A landscape with many peaks, sampled at points; each row gives a point and its height.
A climber steps from a point to the highest of its 2 nearest points, and stops where none of them is higher. Distance is the straight distance between rows; heights are no part of it.
Q_728 h=44.5: [ -9   3  -1  11  -1  -5 -15   9 -10   8   1  18  -3  -2   2  -8  -4  -1
  12  17 -12]
Q_637 h=27.0: [ -7  12  -2  -3  -1 -12  18   6  11   9  -7 -14  -7   5  -1  -5  18  -9
   3  -8  -7]
Q_554 h=18.5: [  7  -8  -6   4  -2 -13  14  -7  17   4   2 -13 -11  -1   9 -14  -7  -1
  -4   0  13]
Q_648 h=10.5: [-11   5 -17   0   5  -2   5  -5  11   8  20  -1  -1 -14  18   2   3  -6
 -24  -9  -3]
Q_464 h=39.3: [ -4  10  -2   7  -5 -11   5  -5   9   6  16 -14   0   0  -8  -4  10  -3
   5 -20  12]
Q_301 h=42.0: [  4  -4  -6   9   9   6 -10   2   1  -4 -17  19  -3  13 -11  -3  -8   6
  16  16   3]
Q_536 h=38.5: [  0  -3  -7  18 -14   3   9  16  -3  10   5 -10   0   1   9  -5 -12  11
   6  -5   8]
Q_254 h=12.8: [  3 -13  10  -4  -2  -1   3  -2  16  -6  -6   3 -17  17 -20   7   6   5
  14   0   7]
Q_101 h=50.2: [  6  -4  -7   8  -8   2 -12   8  -6  -3 -13  14  -3   3   0  -8   1  -3
  21  21  -9]
Q_54 h=35.7: [-15  -4  13  15  -1   6  -3  -9  -2   3  -1  13  -2   5 -12   2  -5   5
   4  13  -4]
Q_297 h=63.1: [-10  -2  14   4  -4   7  -7 -14  -1  -7  16   6  -8   2  -2  13   0   0
  -6  -1  13]
Q_686 h=16.0: [-13   3   1  -3  -9  15   8  12  -6   0   9  -7  -1 -11  19  10   8  -8
 -11   7  -7]
Q_423 h=64.8: [ 11  -8   1  -4   4 -15  13  -8  -9   7  -4  -6   6 -12  -2  -6   0   0
   7  -7  -6]
Q_906 h=5.2: [  5   9  -1 -18  -1 -12 -12   3 -13   4  16   3   1 -18   5   2  15  -2
  -4 -12 -11]
Q_974 h=45.5: [ 12 -13 -13 -14   3   1   5   3   1  11  -8   0  -1  -1 -22  -6 -12   3
   1 -13  19]
Q_283 h=8.4: [ -1   5 -10   1  -4  -2   2  -2   4  13  16  -3  -1  -5   9  13   7   6
 -18  -3   5]
Q_599 h=30.9: [ -9  -6  -8 -12   7  14   9  12   1  20   4  -1   2   1   6 -16  -7  -1
   1 -18  -1]
Q_103 h=40.1: [ -9  11   0   7  -9  -5 -10   4 -17  -8  -2  12  -1  -5 -11   0   3   8
   0  14   5]
Q_954 h=49.1: [ 12   5   9  -5   4   6 -13  -4  -7  -1   0  15  -2  15  -6  15   6  15
   7   2   9]
Q_696 h=34.3: [  9  -9  -6   3   7   9   5  -5  -1  -7 -18  12  -1   6 -24   7   0   8
   6  13  15]
Q_972 h=26.7: [ -9 -15  -9 -12  11  10   9   2  10  10   6  -1 -11   3  15 -19  -1  -7
   2  -4  -3]
Q_488 h=14.6: [  5  -3   7  -4   4  15   1   3  -2 -13 -18 -11  16  11 -17   0   7  10
   9  -4  14]
Q_355 h=8.3: [ 18 -12   8  -6   5   2  10  -3  16  -3  -8  -2  -2   4   0  13   9   3
   5 -14   5]
Q_251 h=56.1: [ 23 -14  -2  -8  -7  -7  10   2  -1   1  -7 -11   5  -5   1   4   0   0
   7   2   2]
Q_961 h=35.3: [-12   9   2  11  -3   0 -29   4 -12 -28  -5  11  -2  -2 -15   6   3  -1
  -5  18  -1]
Q_718 h=10.2: [  1  -7  12 -16   7   0  11   2  18 -12  -7   4 -14  10  -7   5  10   3
   5 -15   9]
Q_884 h=18.8: [ -7  -3   4  11  -4 -12   1   1  -6   5   7  -5   1   1   2  -9  -9   2
  -3   3 -11]
Q_142 h=44.4: [ -5   4  -1  -3   5  -3  -1 -13  21   2  10 -11  -9  13  -1  -6  10  -4
  -2  -9  12]
Q_278 h=46.5: [ 10   6  -7 -11  -2 -20 -17  -1  -5  -3  -6   8  -4   0 -10  -9  -6   0
  -1   4  -1]
Q_667 h=29.9: [  7  -4  -1  15  11  -5  13 -20  16  14   5  -2   4   7   8  -4 -10   2
   2 -10  11]
Q_804 h=56.4: [  0  -4   0  -7   6  -6  23  -8  -6   9  -4 -16  14  -1   5 -16  -8  -3
  -1  -5  -7]
Q_449 h=13.0: [-10  -1  10   2  -9   6  -6   6  -4   2   5  -1   7 -11  17   1   2 -10
  -1  24 -11]
Q_3 h=28.2: [-13   7   8   8  12 -10  -7  -6  -7  11  15  14   5 -18   5   2  -6  -2
  -4  -3 -11]
Q_377 h=51.6: [ 11  -2  -2 -18   0  -5  -8  -4  -1   1 -10   7   2  10 -19  -7  -9   0
  -8  -2  13]
Q_813 h=46.4: [ -3  -4  13 -14   6   5  -9  -3   4  -9  -1  11 -10   3  -6  11   3  13
   0   5   1]
Q_235 h=20.8: [  0   4  -7   7   0 -18  36 -16  14   7   6 -14  -1   1   8 -14   6  -3
  -9  -1   9]
Q_26 h=17.0: [-10  -7   9  10  -1 -11   0 -14 -11  -6   3  -2   1 -13  -4  -5 -22  -9
  -7   6  -3]
Q_387 h=43.1: [ 11   2 -14  11  -2  -5  14   7  -5  10  -5  -4   0  -6  12 -13  -4  11
  10   0   0]
Q_102 h=33.4: [  7 -12  -6   3 -12   9  -3  14  -2   0  -6 -12   5   0   0  -5 -12   5
   9 -10   4]
Q_881 h=33.1: [-19  17   4   6   3   4 -12  12  -3   6   1   6   1   0  18   3  13  -7
  -7  -2 -19]
Q_545 h=39.4: [  7 -16 -18   2   6   5  10   6  13  17   4  -4   2  -4 -18   1   0   3
  -4 -13  15]
Q_772 h=36.2: [ 13  13  -3  -9 -12  -5   6   8  -4   7  -2  -9  -4 -10   8  -1  11  -9
   0  -3  -7]
Q_357 h=16.1: [ -8  -8   4   7  -5   5   4  -8  -9   6   9   1  -8 -14   0  -5 -17 -14
 -11  -6   5]
Q_38 h=7.7: [  5   4   5  -7   6  -2  -5  -2 -20  -5  -8  -6  16  -9   8  -7  -5   5
  -4   7   1]
Q_837 h=1.5: [ -6   4   0  -3  10   4  -7   5   1   1   3  -6   3  -5   4   2  -6  -1
 -12 -17  -4]
Q_167 h=21.6: [  6  -5  -4  -6  -1  13   0  16   1  -9 -22  -1   1  18 -18   0   4   5
  15   5   6]
Q_561 h=18.9: [ -2   3   0  -9  -6   7   6  -1  -2   0  -2   5 -10 -12  18   6  -2  -4
 -15   2  -1]
Q_5 h=45.2: [ 16   2   5  -3  -5  13 -12   0  -2 -28 -15  10   4  16 -14  25  11   2
  15  15 -10]
Q_165 h=13.1: [-14  11 -12   2  -1   2   6   3  -2   5  17  -1   5 -12  14  -3  18  -7
 -14   8  -7]
Q_596 h=43.9: [  0   7   6   3  -1  11 -26   4   0 -37  -9   4   6  11 -11  10  -4   6
  -4   9  -2]
Q_511 h=41.7: [  7   9  -8  -8  -7 -15  -7   6  -3  -8 -11 -10  -3  -4   5  -4   5  -2
   3   9  -3]
Q_6 h=31.2: [  8  16 -13   7  -7 -13   3  -3   8  13  -5  -9  -1   1   0  -2  15 -11
   6  -7  -8]
Q_155 h=53.3: [ -6   6  16  -2 -10   7 -19  11 -13 -31  -7  10  -1   7   3  10   8  -6
  12   4 -17]
Q_866 h=58.8: [  8  10   8   2  -4  15  -8   9  -4 -16  -9  13   2  11 -10  16  13  11
   9   1   3]
Q_381 h=19.8: [-1  5 -3 16  7 -4 -1 -5 -2 14  7  0 16  1 14 -8 -5 -4 -3  8 -6]
Q_856 h=35.0: [ -7   6   3   3 -10 -10   2  -4  10   8   9 -12 -12   6  -5 -10  -7 -17
   5 -14  -1]
Q_280 h=23.6: [  5   1   5   9   3   2  11 -18  -2  -4 -12  11  -8 -13  18  -7  -2  -5
   2  10   3]
Q_91 h=70.2: [ -3   0  19   6  -5  10  -9   4  -7 -28   1   1  -7   7   1   6  -3  10
  10  -1 -10]
Q_527 h=45.6: [  5 -10   0 -16  -4   3 -16  10   1   2  -7   2  -7  11 -12   2 -16  -7
   2  -6   2]
Q_24 h=15.8: [  1  -8  -3   5   0 -11   2  -4  17  -4  -6  -6 -20   8  -5  -3  -2   3
   6   4   2]
Q_863 h=52.2: [ -6   5   3   9  -5  -1  -9 -17  18  -1  18  -4 -16   6   4   5   3   3
  -6   0  17]
Q_674 h=34.4: [ 16  -1   2  -6   1   7 -16   4  -5 -17 -13   1  16   2  -6  19   0  -8
   3  13 -12]
Q_932 h=41.6: [-13  14  13  -4 -13   8 -12  16 -11  -6   1   2   1   6   7   3   9  -6
   6   5 -16]
Q_58 h=22.8: [  9  -3  -8  18   0  11  -9   4  -5  -3   8  -1   2 -11  11   6  -7   0
   1   0   2]
Q_191 h=28.4: [ 19  -3  -1  -6   0   9   8   3   4 -12 -26   9  -1  10 -21   7  -4   2
   8  -8  11]
Q_309 h=23.5: [ 15  -7   6  -7   3   7  -9   9   5 -22 -16  17  -3  22 -18   6  -5  13
  10  -6  11]
Q_699 h=10.0: [  0  -2  -6  -9   0   9 -14   3  -1   1   1  -4   9  -8   4   1  12  -9
   4  20 -13]
Q_877 h=21.1: [ -5  -5  -5   2   0  -4  11  -3  -4   6  -4  10 -10 -12  10  -4  -5 -11
  -2   8  -9]
Q_691 h=55.5: [ 11  -1   8   3 -10  -1 -12   3  -9 -35 -10   8  -3   9  -8  16 -10   6
   2   3  -8]
Q_390 h=18.7: [  8 -12   4  14 -11  13   5  -9  -6   2  10  -7  -3 -11   0   9  -7 -11
  -3   1   3]
Q_621 h=23.2: [-10  15  -3   0   5 -16  25 -11  11  11   6  -5  -1   6  -2  -5  10  -7
 -14  -9   0]
Q_745 h=33.7: [ 12 -16 -10   9  11   4  20  -5  17  14   1 -16   5   1   2   4  -2   1
  -1 -15  13]
Q_575 h=6.7: [  3   7  -3 -10  -6 -10  -6   4  -6  15  19   3  -1 -14   5  14   9  -2
 -13  10 -10]
Q_902 h=7.6: [ -5   5 -11  -6  -2 -11 -15  11 -10   2   5  -3   9 -12   8  -7  19  -1
   0  15 -15]
Q_780 h=26.9: [  9   4   5   7  13  -8   7 -19   5   3   3   9  -6   0  15   1  -6  -6
  -6  -5   5]
Q_531 h=39.8: [ -9  -2   6 -11  -8  -3 -11   2   9   6   0  -4 -13  19  -6 -11 -10 -11
   1  -9  -8]
Q_163 h=25.1: [-11  16   5   4  11 -22 -10 -15  -6  15  20  10  11  -6   9 -16 -10  -6
  -5  -6  -7]
Q_969 h=36.1: [-15 -11 -13 -11  14  12  18  11  11  18   7 -12  13   3  -8  -8  -3  -7
 -12 -25   1]
Q_468 h=22.5: [ -3  12  -7   8  15 -21   6 -12   2  16   7   7  13   4   2 -13 -11   0
  -9   1  -2]
Q_793 h=9.9: [-3 -3  9 -9  3 -2  0  0 -1 -6 -7 -8 16  3 -4 -2 -1 10  2  3  6]
Q_192 h=53.6: [ -4  -7  23  -5   8   4  -1 -13  -8  -4  10  14  -6  -8   6   7   1   7
  -3   4   0]
Q_697 h=3.4: [ -1   6  -5  -8  17  -2  -7   0  -5   1   3  -7   3 -17   7  -1  11  -5
   2 -16 -13]
Q_290 h=48.9: [ -7  -4 -12 -13  10  -1  24   0  -2  14   1 -15  15   0  -2 -12   0   7
  -8  -8  11]
Q_459 h=42.3: [ -9   3 -11 -12   6   6  20   9   7  19   3 -10  22   8   4  -8  -7   1
 -12 -24  14]
Q_760 h=31.5: [-20   0   2  12   8   7 -11   0  -9   4   7  14  -5  -4  -7   6  -5   0
  -4  -5 -12]
Q_979 h=48.6: [ 17  -4 -17   1 -10  -3  19   5   6   2  -9  -6  -7  -3   4  -1   4   6
   2   9   4]
Q_424 h=54.0: [-15  -6  23   6 -10  11  -3   3  -7 -20   6 -10  -2  -7  10  10  -1   8
  -4   7 -12]
Q_427 h=27.7: [13 -5 -7  9 -9 18 -1  4 -9  0 -8 -2  4 -7  2  1 -1  8  5  6 13]
Q_187 h=36.7: [-5  8 -5  3 -3 -4 -7  5 -8  8 12  5  8 -7 -2  1  2 14  0  8  8]
Q_990 h=42.9: [-11  -7  20   7  -4   8  -4  -3   8  -7   2  -4   1   7   4  10   2  11
   4  19  -3]

For each start below, name the point where the climber stops.
Q_906 -> Q_377
Q_390 -> Q_423
Q_699 -> Q_377
Q_884 -> Q_91
Q_972 -> Q_423
Q_24 -> Q_377

Call two points neighbours if one is among the 2 nearest of the other. Go from one point of each pair to the other, from neighbour to neighbour, staying as high as possible. Name the lowest point that can't be avoided.
Q_297 / Q_377 -> Q_856
Q_377 / Q_423 -> Q_877
Q_101 / Q_91 -> Q_961
Q_297 / Q_866 -> Q_813
